A landscape with many valleys, sampled at points; each row gives a point and its height.
From any point a ball rolls to the lowest of the 4 points nearest to it. It stops when none of these is lower. Distance is the straight distance between rows; heights are no part of it.
<446>: | -.07 |  .16 |  .27 | -.66 | -.09 |  .31 | -.06 |  .28 | -.41 | -.21 |  .17 | -.05 | -.12 |  .41 |  .32 |  .29 | -.04 |  .12 | -.48 | -.07 |  .32 |  .13 |  (h 492)
<1003>: |  .30 |  .08 | -.18 |  .30 |  .23 | -.17 |  .21 |  .06 |  .25 |  .00 | -.04 | -.12 |  .12 | -.42 | -.07 | -.06 |  .10 |  .01 | -.01 | -.10 | -.16 | -.01 |  (h 330)
<156>: |  .02 |  .12 | -.19 | -.01 | -.22 | -.05 | -.19 | -.06 | -.41 |  .08 |  .57 |  .13 | -.18 |  .16 |  .09 |  .09 | -.18 | -.08 | -.43 |  .07 |  .02 |  .07 |  (h 347)
<80>: |  .63 | -.01 | -.20 |  .06 |  .30 | -.08 |  .34 | -.02 |  .05 | -.11 |  .04 | -.19 | -.08 | -.39 |  .00 |  .18 |  .06 | -.05 | -.30 | -.27 | -.14 |  .01 |  (h 417)
<879>: |  .44 | -.28 | -.03 | -.27 |  .28 | -.38 |  .00 |  .14 |  .44 | -.16 | -.66 | -.35 | -.05 | -.55 | -.21 | -.11 | -.47 | -.06 |  .35 | -.14 | -.02 | -.03 |  (h 212)
<684>: |  .35 |  .02 |  .13 | -.44 | -.06 |  .03 |  .07 |  .10 | -.32 | -.24 |  .16 | -.16 | -.21 |  .21 |  .13 |  .33 |  .09 | -.01 | -.36 | -.21 | -.04 | -.11 |  (h 501)
<758>: | -.04 | -.10 |  .16 | -.16 |  .16 | -.07 | -.07 | -.11 | -.14 | -.20 | -.37 | -.25 | -.17 | -.14 | -.04 |  .37 | -.08 | -.11 |  .11 |  .04 | -.19 | -.11 |  (h 423)
<105>: | -.62 |  .03 | -.12 | -.04 |  .09 | -.21 | -.20 | -.37 | -.26 |  .15 | -.01 |  .12 | -.13 |  .16 |  .29 |  .09 |  .19 |  .13 |  .07 |  .24 | -.08 | -.01 |  (h 247)
<959>: | -.31 |  .14 | -.16 |  .04 | -.18 | -.12 | -.26 | -.17 | -.35 |  .17 |  .31 |  .25 | -.17 |  .22 |  .27 |  .06 | -.02 |  .02 | -.18 |  .20 | -.05 |  .04 |  (h 456)
<566>: |  .11 |  .14 | -.23 |  .23 |  .26 | -.29 |  .19 | -.08 | -.06 |  .04 |  .05 | -.12 |  .02 | -.31 | -.03 |  .00 |  .28 |  .08 | -.03 | -.04 | -.14 | -.01 |  (h 359)
<733>: |  .16 | -.08 |  .42 | -.27 |  .00 |  .15 | -.06 |  .17 | -.09 | -.32 | -.32 | -.27 | -.18 | -.05 | -.02 |  .35 | -.20 | -.13 |  .06 | -.14 | -.15 | -.14 |  (h 372)
<763>: | -.36 |  .00 |  .38 | -.55 |  .06 |  .48 | -.21 |  .23 | -.36 | -.03 |  .06 | -.01 | -.05 |  .31 |  .37 |  .38 | -.19 |  .10 | -.37 |  .11 |  .21 |  .20 |  (h 493)
<623>: |  .41 |  .12 | -.40 |  .42 | -.02 | -.07 |  .12 | -.09 |  .17 |  .10 |  .56 |  .17 |  .18 | -.03 | -.19 | -.50 |  .05 | -.29 | -.40 | -.20 |  .12 |  .08 |  (h 531)
<67>: |  .05 | -.08 |  .13 | -.63 |  .18 | -.04 |  .03 |  .09 | -.50 | -.31 | -.11 | -.13 | -.19 |  .44 |  .29 |  .40 |  .22 |  .10 | -.33 | -.13 | -.07 | -.11 |  (h 472)
<103>: |  .03 | -.09 |  .53 | -.31 | -.21 |  .23 | -.21 |  .21 |  .08 | -.25 | -.35 | -.20 | -.08 | -.03 | -.10 |  .25 | -.41 | -.30 |  .18 |  .00 |  .12 | -.02 |  (h 419)
<225>: | -.60 |  .07 |  .17 |  .05 | -.28 |  .09 | -.39 | -.09 |  .00 |  .15 |  .18 |  .30 |  .07 |  .28 |  .28 |  .03 | -.05 |  .00 |  .09 |  .30 | -.01 |  .08 |  (h 465)
<993>: | -.21 | -.08 | -.12 |  .13 | -.12 | -.11 | -.05 | -.16 |  .27 |  .12 | -.30 |  .04 |  .06 | -.11 | -.36 | -.28 |  .24 |  .10 |  .48 |  .19 |  .06 | -.09 |  (h 520)
<1102>: |  .06 | -.16 | -.17 |  .56 | -.04 |  .43 |  .31 |  .18 |  .54 |  .30 |  .07 |  .22 |  .18 |  .01 | -.42 | -.64 |  .13 |  .00 |  .36 |  .04 |  .21 | -.12 |  (h 535)
<690>: |  .24 | -.08 | -.07 |  .09 |  .21 | -.24 |  .06 |  .05 |  .33 | -.14 | -.42 | -.32 |  .09 | -.48 | -.21 |  .03 | -.18 |  .03 |  .25 | -.06 | -.13 | -.06 |  (h 248)
<828>: |  .25 | -.04 | -.22 |  .12 |  .27 | -.31 |  .24 |  .12 |  .49 | -.10 | -.42 | -.29 |  .26 | -.52 | -.20 | -.18 | -.15 |  .08 |  .27 | -.03 | -.07 |  .00 |  (h 270)
<598>: | -.48 |  .13 |  .01 |  .04 | -.30 |  .04 | -.34 | -.29 | -.19 |  .36 |  .43 |  .48 | -.04 |  .54 |  .37 | -.17 | -.04 |  .24 |  .02 |  .17 | -.02 |  .21 |  (h 577)
<244>: | -.40 |  .16 |  .00 |  .23 | -.31 |  .01 | -.23 | -.17 | -.12 |  .21 |  .37 |  .40 | -.07 |  .34 |  .22 | -.12 |  .01 |  .06 |  .01 |  .16 |  .04 |  .07 |  (h 533)
<191>: | -.04 |  .24 |  .51 | -.57 | -.14 |  .29 |  .04 |  .29 | -.14 | -.36 | -.03 | -.20 | -.10 |  .40 |  .28 |  .28 | -.09 |  .06 | -.33 | -.23 |  .35 |  .02 |  (h 490)
<142>: |  .33 |  .04 |  .21 |  .07 |  .02 |  .06 |  .10 |  .16 |  .17 | -.19 |  .00 | -.14 | -.10 | -.23 | -.08 |  .21 | -.17 | -.15 | -.08 | -.24 | -.13 | -.09 |  (h 343)
<79>: | -.32 |  .01 |  .33 | -.09 | -.30 |  .10 | -.41 |  .02 |  .03 | -.02 | -.17 |  .00 |  .03 | -.03 | -.01 |  .22 | -.25 | -.28 |  .13 |  .23 |  .00 |  .02 |  (h 506)
<943>: | -.26 |  .08 |  .42 | -.67 |  .01 |  .30 | -.07 |  .32 | -.31 | -.21 | -.13 | -.10 |  .02 |  .46 |  .45 |  .38 | -.01 |  .15 | -.44 | -.05 |  .33 |  .19 |  (h 486)
<333>: | -.63 | -.02 |  .40 | -.24 | -.27 |  .21 | -.48 |  .03 |  .03 |  .14 | -.03 |  .18 |  .20 |  .15 |  .25 |  .24 | -.32 | -.12 |  .00 |  .36 |  .09 |  .20 |  (h 652)
<185>: | -.02 |  .08 | -.10 |  .51 | -.10 |  .00 |  .12 | -.04 |  .20 |  .17 |  .18 |  .19 |  .10 |  .01 | -.16 | -.33 |  .33 |  .04 |  .14 |  .01 |  .09 | -.07 |  (h 504)
<289>: |  .21 |  .07 | -.27 |  .55 |  .04 |  .08 |  .31 | -.04 |  .17 |  .29 |  .38 |  .27 |  .16 |  .12 | -.20 | -.66 |  .29 |  .05 | -.02 | -.07 |  .16 | -.04 |  (h 510)
<985>: |  .14 |  .07 | -.08 | -.10 |  .00 | -.09 | -.03 | -.01 | -.35 | -.03 |  .24 | -.03 | -.27 |  .00 |  .07 |  .26 |  .00 | -.09 | -.32 | -.01 | -.13 | -.02 |  (h 211)
<1042>: |  .06 |  .16 | -.37 |  .30 |  .06 | -.32 |  .16 | -.23 | -.25 |  .23 |  .29 |  .05 |  .06 | -.03 | -.03 | -.27 |  .38 |  .16 | -.07 |  .01 |  .04 |  .03 |  (h 464)
<313>: |  .32 |  .06 |  .00 |  .12 |  .07 |  .00 |  .11 |  .06 | -.03 | -.09 |  .16 | -.08 | -.11 | -.16 | -.06 |  .17 | -.01 | -.13 | -.17 | -.14 | -.13 | -.04 |  (h 379)
<176>: | -.05 | -.11 | -.16 |  .44 |  .03 |  .25 |  .34 |  .04 |  .20 |  .32 |  .00 |  .20 |  .19 | -.08 | -.42 | -.51 |  .28 |  .24 |  .42 |  .07 |  .13 | -.10 |  (h 518)
<327>: | -.20 |  .01 |  .07 |  .23 | -.30 | -.05 | -.21 | -.08 |  .24 |  .05 | -.09 |  .08 |  .03 | -.04 | -.17 | -.09 |  .10 | -.06 |  .30 |  .15 | -.03 | -.06 |  (h 489)
<200>: |  .06 | -.13 |  .12 | -.20 |  .07 | -.25 | -.25 | -.03 |  .16 | -.15 | -.53 | -.30 | -.12 | -.29 | -.27 |  .09 | -.25 | -.23 |  .33 |  .07 | -.11 | -.01 |  (h 376)
<894>: |  .40 | -.16 |  .32 | -.16 |  .04 |  .00 | -.03 |  .19 |  .23 | -.33 | -.47 | -.35 | -.05 | -.32 | -.14 |  .12 | -.36 | -.15 |  .23 | -.20 | -.12 | -.11 |  (h 293)
<195>: |  .52 |  .05 | -.06 |  .05 | -.10 |  .08 |  .09 |  .03 | -.04 | -.09 |  .44 |  .01 | -.05 | -.08 | -.20 |  .07 | -.14 | -.22 | -.43 | -.32 |  .06 | -.01 |  (h 432)
<775>: |  .00 |  .06 | -.30 |  .45 |  .12 | -.01 |  .42 | -.02 |  .08 |  .25 |  .11 |  .12 |  .19 | -.08 | -.20 | -.52 |  .42 |  .23 |  .23 | -.01 |  .07 | -.09 |  (h 505)
<266>: | -.34 | -.29 |  .44 | -.67 |  .14 |  .19 | -.16 |  .17 | -.29 | -.30 | -.51 | -.12 |  .08 |  .38 |  .21 |  .55 | -.09 |  .01 | -.10 |  .00 |  .14 |  .08 |  (h 483)
<1110>: | -.70 | -.09 |  .06 | -.05 | -.02 | -.13 | -.38 | -.36 | -.11 |  .13 | -.12 |  .13 | -.02 |  .19 |  .22 |  .15 |  .04 |  .01 |  .09 |  .31 | -.11 |  .03 |  (h 396)
<1119>: | -.06 |  .23 |  .03 |  .21 | -.26 | -.02 | -.14 |  .02 | -.05 |  .04 |  .41 |  .19 | -.11 |  .05 |  .02 |  .08 | -.06 | -.16 | -.19 | -.01 |  .02 |  .02 |  (h 344)
<918>: | -.34 |  .00 |  .57 | -.59 | -.02 |  .48 | -.14 |  .33 | -.15 | -.22 | -.25 | -.18 |  .10 |  .37 |  .34 |  .42 | -.22 |  .11 | -.25 |  .03 |  .39 |  .20 |  (h 478)
<1142>: |  .56 | -.32 |  .00 | -.13 |  .30 | -.07 |  .26 |  .16 |  .41 | -.30 | -.56 | -.33 |  .06 | -.54 | -.02 |  .00 | -.39 |  .06 |  .24 | -.30 | -.16 | -.09 |  (h 237)
<669>: | -.29 | -.14 |  .15 | -.64 |  .24 |  .13 | -.08 |  .14 | -.54 | -.22 | -.12 | -.03 | -.11 |  .42 |  .41 |  .53 |  .15 |  .15 | -.33 |  .00 | -.02 |  .08 |  (h 463)
<614>: |  .18 | -.07 | -.14 |  .43 | -.15 |  .15 |  .18 |  .21 |  .75 |  .09 | -.13 |  .08 |  .33 | -.08 | -.35 | -.50 |  .06 | -.09 |  .33 |  .01 |  .09 | -.08 |  (h 542)
<661>: |  .20 |  .09 | -.40 |  .45 | -.16 | -.11 |  .11 | -.19 | -.03 |  .19 |  .57 |  .27 |  .10 |  .27 | -.20 | -.56 |  .13 | -.12 | -.22 | -.08 |  .16 |  .07 |  (h 522)
<944>: | -.14 |  .02 | -.05 | -.09 |  .22 | -.16 | -.05 | -.16 | -.38 |  .04 |  .01 | -.05 | -.29 | -.06 |  .14 |  .36 |  .13 | -.03 | -.09 |  .10 | -.15 | -.09 |  (h 337)
<419>: | -.13 | -.13 | -.05 |  .42 | -.26 |  .27 |  .03 | -.01 |  .34 |  .24 | -.09 |  .21 |  .07 |  .05 | -.38 | -.42 |  .20 |  .14 |  .45 |  .09 |  .12 | -.09 |  (h 529)
<7>: | -.41 | -.10 |  .12 | -.15 |  .05 | -.13 | -.26 | -.18 | -.09 | -.11 | -.37 | -.12 | -.04 | -.03 |  .02 |  .30 | -.07 | -.15 |  .12 |  .22 | -.11 | -.07 |  (h 502)
<1143>: | -.34 | -.12 |  .39 | -.34 | -.07 |  .19 | -.31 |  .05 | -.17 | -.14 | -.25 | -.10 | -.03 |  .09 |  .13 |  .39 | -.28 | -.20 |  .03 |  .24 |  .01 |  .07 |  (h 517)
<541>: |  .02 | -.17 | -.18 |  .36 | -.02 |  .24 |  .28 |  .13 |  .44 |  .28 | -.17 |  .12 |  .27 | -.12 | -.43 | -.53 |  .17 |  .15 |  .43 |  .13 |  .20 | -.10 |  (h 525)
<667>: |  .32 |  .11 | -.55 |  .30 |  .22 | -.17 |  .51 | -.02 |  .08 |  .22 |  .34 |  .08 |  .39 | -.22 | -.05 | -.67 |  .33 |  .05 | -.16 | -.03 |  .06 |  .10 |  (h 523)
<494>: | -.02 |  .16 | -.20 |  .26 | -.11 | -.22 | -.07 | -.14 | -.27 |  .12 |  .36 |  .14 | -.19 |  .06 |  .11 |  .00 |  .09 | -.03 | -.20 |  .05 | -.02 |  .00 |  (h 357)
<237>: | -.69 | -.20 |  .13 | -.11 | -.14 | -.03 | -.45 | -.31 |  .04 |  .17 | -.15 |  .20 |  .11 |  .27 |  .20 |  .01 |  .00 |  .06 |  .22 |  .39 | -.03 |  .04 |  (h 482)
<342>: | -.37 |  .11 | -.43 | -.06 | -.17 | -.20 | -.30 | -.34 | -.55 |  .33 |  .44 |  .30 | -.11 |  .41 |  .41 | -.12 | -.02 |  .24 | -.19 |  .22 | -.09 |  .27 |  (h 549)
<643>: |  .59 | -.26 |  .18 | -.05 |  .07 |  .08 |  .09 |  .29 |  .46 | -.36 | -.41 | -.25 |  .03 | -.43 | -.16 |  .04 | -.48 | -.12 |  .22 | -.35 | -.14 | -.06 |  (h 264)
<946>: | -.05 |  .02 | -.06 |  .22 | -.08 | -.13 | -.07 |  .00 |  .27 |  .02 | -.19 | -.09 |  .05 | -.20 | -.18 | -.10 |  .13 | -.06 |  .26 |  .06 | -.08 | -.07 |  (h 516)
<106>: |  .10 |  .06 | -.25 |  .26 |  .23 | -.14 |  .42 |  .05 |  .35 |  .13 | -.10 | -.08 |  .33 | -.33 | -.17 | -.39 |  .30 |  .20 |  .24 |  .01 |  .00 | -.07 |  (h 521)
<759>: |  .12 | -.05 | -.18 |  .23 | -.04 | -.14 |  .13 |  .12 |  .60 |  .09 | -.34 | -.11 |  .24 | -.27 | -.33 | -.38 |  .10 |  .05 |  .36 |  .06 |  .03 | -.07 |  (h 541)
<410>: | -.33 |  .06 | -.04 |  .04 | -.02 | -.13 | -.21 | -.17 | -.32 |  .05 |  .13 |  .07 | -.18 |  .06 |  .23 |  .19 |  .08 | -.03 | -.15 |  .14 | -.12 | -.04 |  (h 415)
<47>: |  .56 | -.06 |  .40 | -.01 |  .00 |  .19 |  .10 |  .32 |  .44 | -.33 | -.12 | -.22 |  .01 | -.27 | -.18 |  .12 | -.41 | -.15 |  .13 | -.39 | -.06 | -.07 |  (h 303)
<865>: | -.01 |  .01 |  .25 |  .04 | -.24 | -.05 | -.22 |  .13 |  .24 | -.13 | -.27 | -.10 | -.02 | -.17 | -.16 |  .11 | -.22 | -.29 |  .24 |  .09 | -.11 | -.02 |  (h 445)
<179>: | -.16 |  .11 | -.21 |  .27 |  .14 | -.21 |  .16 | -.16 |  .01 |  .17 |  .02 | -.03 |  .11 | -.13 | -.17 | -.26 |  .44 |  .27 |  .29 |  .02 | -.03 | -.04 |  (h 498)
<145>: |  .04 |  .02 |  .33 | -.65 |  .05 |  .12 |  .03 |  .23 | -.37 | -.36 | -.09 | -.15 | -.10 |  .44 |  .31 |  .40 |  .11 |  .07 | -.31 | -.17 |  .04 | -.09 |  (h 480)
<960>: |  .34 |  .14 | -.25 |  .29 |  .08 | -.18 |  .13 | -.02 | -.02 |  .05 |  .26 |  .00 | -.06 | -.20 | -.03 | -.07 |  .10 | -.14 | -.25 | -.11 | -.07 |  .02 |  (h 392)
<110>: |  .20 |  .04 | -.30 |  .38 |  .21 |  .10 |  .55 |  .13 |  .33 |  .24 |  .13 |  .11 |  .37 | -.15 | -.16 | -.64 |  .31 |  .12 |  .15 |  .03 |  .09 | -.04 |  (h 511)
<1125>: | -.19 | -.04 | -.09 |  .06 |  .02 | -.25 | -.09 | -.18 |  .15 | -.02 | -.30 | -.19 | -.01 | -.22 | -.21 | -.03 |  .17 |  .02 |  .28 |  .11 | -.09 | -.10 |  (h 530)
<621>: |  .70 |  .06 |  .13 | -.06 |  .07 |  .20 |  .30 |  .12 |  .30 | -.24 |  .31 | -.06 |  .04 | -.18 | -.15 |  .13 | -.24 | -.19 | -.32 | -.54 |  .01 | -.01 |  (h 439)
<312>: |  .26 | -.04 |  .15 | -.03 |  .19 | -.02 |  .07 |  .07 |  .03 | -.19 | -.26 | -.28 | -.12 | -.20 | -.02 |  .28 | -.08 | -.05 |  .05 | -.12 | -.25 | -.11 |  (h 380)
<3>: |  .41 | -.01 |  .15 | -.42 |  .16 | -.04 |  .18 |  .07 | -.26 | -.38 | -.13 | -.27 | -.18 |  .16 |  .22 |  .34 |  .17 |  .10 | -.20 | -.33 | -.13 | -.17 |  (h 527)
<1019>: |  .35 | -.12 | -.17 |  .02 |  .16 | -.30 |  .08 |  .17 |  .57 | -.07 | -.55 | -.27 |  .13 | -.52 | -.25 | -.17 | -.29 | -.07 |  .38 | -.02 | -.07 | -.01 |  (h 246)
<952>: | -.25 |  .02 |  .02 | -.44 | -.03 |  .21 | -.29 |  .03 | -.55 |  .05 |  .39 |  .15 | -.24 |  .29 |  .40 |  .24 | -.18 |  .03 | -.44 |  .15 |  .04 |  .19 |  (h 391)
<238>: |  .15 |  .16 | -.22 |  .46 |  .07 | -.18 |  .23 | -.02 |  .14 |  .16 |  .15 |  .08 |  .11 | -.13 | -.08 | -.31 |  .32 | -.01 |  .03 | -.02 |  .01 |  .00 |  (h 491)
<231>: | -.31 |  .11 | -.16 | -.21 | -.20 |  .02 | -.41 | -.11 | -.50 |  .21 |  .55 |  .28 | -.11 |  .33 |  .40 |  .05 | -.30 |  .07 | -.38 |  .25 |  .01 |  .31 |  (h 494)
<1101>: | -.10 |  .15 | -.42 |  .22 | -.34 | -.19 | -.20 | -.29 | -.42 |  .29 |  .51 |  .37 | -.06 |  .43 |  .20 | -.29 | -.01 |  .15 | -.15 |  .07 |  .10 |  .19 |  (h 475)
<599>: | -.21 |  .08 | -.23 |  .34 |  .03 | -.13 |  .14 | -.27 | -.27 |  .31 |  .17 |  .23 |  .00 |  .19 | -.07 | -.31 |  .38 |  .35 |  .27 |  .05 |  .08 | -.02 |  (h 469)
<449>: |  .17 |  .13 | -.12 |  .10 | -.16 | -.05 | -.04 |  .02 | -.17 |  .04 |  .45 |  .05 | -.16 |  .01 | -.01 |  .08 | -.11 | -.17 | -.35 | -.04 |  .02 |  .01 |  (h 290)
<147>: |  .50 | -.06 |  .01 |  .20 |  .17 |  .01 |  .24 |  .18 |  .49 | -.17 | -.20 | -.20 |  .10 | -.44 | -.06 |  .05 | -.21 | -.12 |  .00 | -.23 | -.21 |  .01 |  (h 292)
<296>: | -.47 | -.03 | -.03 |  .23 | -.22 |  .07 | -.14 | -.33 | -.06 |  .29 |  .05 |  .35 | -.03 |  .30 |  .07 | -.15 |  .20 |  .24 |  .38 |  .19 |  .03 | -.03 |  (h 515)
<322>: |  .21 |  .10 | -.06 |  .47 | -.08 | -.02 |  .07 |  .22 |  .55 | -.08 |  .03 | -.02 |  .22 | -.19 | -.19 | -.22 | -.01 | -.16 |  .15 | -.07 | -.05 | -.05 |  (h 562)
<268>: |  .53 |  .09 | -.40 |  .34 |  .11 | -.02 |  .19 | -.04 |  .23 |  .00 |  .45 |  .07 |  .17 | -.19 | -.18 | -.30 | -.07 | -.31 | -.44 | -.21 |  .06 |  .08 |  (h 537)
<381>: |  .53 |  .14 |  .37 | -.23 | -.07 |  .22 |  .17 |  .19 |  .11 | -.28 |  .21 | -.17 | -.08 |  .01 | -.10 |  .21 | -.20 | -.06 | -.21 | -.45 |  .10 | -.12 |  (h 443)
<180>: | -.02 |  .18 |  .19 | -.24 | -.15 |  .23 | -.06 |  .14 | -.31 | -.02 |  .39 |  .05 | -.22 |  .11 |  .07 |  .33 | -.20 | -.07 | -.37 | -.03 |  .10 |  .02 |  (h 310)
<1057>: | -.43 |  .16 |  .13 | -.03 | -.19 |  .04 | -.34 | -.05 | -.23 |  .14 |  .28 |  .24 | -.10 |  .16 |  .33 |  .15 | -.15 | -.05 | -.19 |  .21 | -.04 |  .09 |  (h 317)
<919>: | -.02 |  .17 | -.33 |  .39 | -.17 | -.18 |  .01 | -.21 | -.24 |  .30 |  .38 |  .29 | -.08 |  .26 |  .06 | -.36 |  .21 |  .09 | -.04 |  .05 |  .08 |  .03 |  (h 422)
<627>: | -.39 |  .00 | -.35 | -.25 |  .20 | -.18 | -.27 | -.26 | -.71 |  .16 |  .24 |  .16 | -.28 |  .27 |  .40 |  .20 |  .03 |  .15 | -.32 |  .22 | -.12 |  .13 |  (h 615)
<1039>: | -.32 | -.27 |  .25 | -.43 |  .20 |  .07 | -.16 | -.07 | -.28 | -.23 | -.46 | -.20 | -.08 |  .18 |  .11 |  .47 | -.10 | -.13 | -.03 |  .07 | -.10 | -.04 |  (h 509)
<653>: |  .42 |  .10 | -.42 |  .21 |  .41 | -.22 |  .53 |  .03 |  .17 |  .04 |  .01 | -.11 |  .26 | -.51 |  .05 | -.19 |  .12 |  .03 | -.13 | -.13 | -.08 |  .13 |  (h 355)
<1006>: | -.03 | -.07 | -.19 | -.04 |  .06 | -.25 |  .12 |  .00 |  .38 |  .07 | -.40 | -.20 |  .18 | -.31 | -.42 | -.34 |  .21 |  .19 |  .49 |  .09 |  .03 | -.07 |  (h 538)
<212>: | -.27 | -.02 |  .01 |  .42 | -.32 |  .20 | -.06 | -.12 |  .17 |  .25 |  .07 |  .36 | -.02 |  .18 | -.17 | -.30 |  .21 |  .10 |  .40 |  .10 |  .10 | -.08 |  (h 539)
<328>: |  .15 | -.32 |  .35 | -.45 |  .11 | -.07 | -.16 |  .05 | -.02 | -.34 | -.67 | -.33 | -.17 | -.09 | -.15 |  .22 | -.26 | -.22 |  .21 | -.08 | -.10 | -.08 |  (h 331)
<518>: | -.51 |  .01 |  .28 | -.16 | -.11 |  .09 | -.37 | -.04 | -.15 | -.01 | -.04 |  .11 |  .02 |  .08 |  .22 |  .33 | -.14 | -.11 | -.02 |  .29 | -.08 |  .04 |  (h 589)
<286>: |  .57 | -.13 |  .17 | -.11 |  .21 |  .03 |  .27 |  .11 |  .20 | -.33 | -.27 | -.31 | -.12 | -.26 |  .01 |  .18 | -.15 |  .07 |  .00 | -.37 | -.26 | -.10 |  (h 382)
<845>: | -.18 |  .13 |  .20 |  .17 | -.22 |  .02 | -.22 |  .02 |  .07 | -.03 |  .06 |  .05 | -.07 | -.05 | -.06 |  .17 | -.10 | -.22 |  .04 |  .12 | -.07 |  .00 |  (h 427)
<629>: | -.23 |  .15 | -.45 |  .12 | -.04 | -.36 | -.06 | -.35 | -.55 |  .34 |  .34 |  .18 | -.09 |  .25 |  .19 | -.18 |  .22 |  .29 |  .00 |  .16 |  .01 |  .09 |  (h 534)
<929>: | -.62 | -.19 |  .18 | -.27 | -.04 | -.08 | -.50 | -.24 | -.01 |  .05 | -.27 |  .02 |  .08 |  .16 |  .14 |  .26 | -.16 | -.16 |  .10 |  .36 | -.05 |  .09 |  (h 526)
<989>: |  .22 |  .11 | -.25 |  .51 |  .06 |  .08 |  .31 |  .07 |  .42 |  .18 |  .21 |  .18 |  .22 | -.04 | -.18 | -.51 |  .22 | -.04 |  .06 | -.05 |  .09 | -.03 |  (h 503)
<469>: | -.11 | -.05 | -.03 | -.56 |  .10 |  .09 | -.10 |  .01 | -.64 | -.08 |  .12 |  .04 | -.24 |  .37 |  .32 |  .40 |  .03 |  .07 | -.41 |  .05 | -.05 |  .05 |  (h 442)
<159>: | -.29 | -.07 |  .28 | -.46 |  .16 |  .21 | -.10 |  .11 | -.39 | -.16 | -.13 | -.06 | -.14 |  .28 |  .29 |  .52 | -.05 |  .00 | -.24 |  .05 | -.05 |  .00 |  (h 476)
<226>: |  .78 | -.10 | -.13 | -.10 |  .40 |  .02 |  .55 |  .08 |  .26 | -.32 | -.18 | -.17 | -.03 | -.41 |  .14 |  .08 | -.12 |  .06 | -.12 | -.52 | -.18 |  .02 |  (h 404)
<930>: | -.02 | -.11 | -.19 |  .12 |  .05 | -.05 |  .26 |  .06 |  .38 |  .21 | -.26 | -.04 |  .28 | -.26 | -.45 | -.44 |  .26 |  .25 |  .47 |  .11 |  .10 | -.08 |  (h 532)
<95>: |  .66 |  .02 |  .03 | -.08 |  .00 |  .09 |  .26 |  .04 |  .02 | -.17 |  .26 | -.11 | -.11 | -.08 | -.08 |  .17 | -.07 | -.14 | -.36 | -.40 | -.06 | -.04 |  (h 414)
<540>: | -.20 | -.06 |  .60 | -.52 | -.13 |  .35 | -.17 |  .26 | -.17 | -.26 | -.37 | -.22 |  .05 |  .26 |  .14 |  .40 | -.29 | -.07 | -.04 | -.01 |  .24 |  .04 |  (h 462)
<1002>: | -.69 | -.31 | -.07 | -.11 | -.01 |  .04 | -.11 | -.55 | -.09 |  .33 | -.13 |  .22 | -.02 |  .27 | -.11 | -.20 |  .21 |  .31 |  .52 |  .35 |  .16 | -.03 |  (h 548)
<13>: | -.26 | -.14 | -.12 |  .26 |  .01 |  .16 |  .20 | -.11 | -.01 |  .33 | -.09 |  .15 |  .08 | -.05 | -.40 | -.40 |  .31 |  .33 |  .53 |  .14 |  .12 | -.08 |  (h 528)
<1120>: |  .20 |  .18 |  .02 |  .29 | -.13 | -.05 |  .03 |  .08 |  .16 | -.03 |  .32 |  .09 | -.01 | -.13 | -.14 |  .00 | -.04 | -.20 | -.21 | -.13 | -.01 | -.02 |  (h 397)

Where does a ball stop that starts at each point below?
<159> => <985>
<328> => <879>
<943> => <879>
<993> => <985>
<629> => <985>
<212> => <985>
<200> => <879>
<191> => <879>

Two balls start at each pair of points below. Name the first point that both come to, or write none.
<67>, <758> => none
<1125>, <1006> => <327>
<7>, <266> => <733>
<669>, <518> => <985>
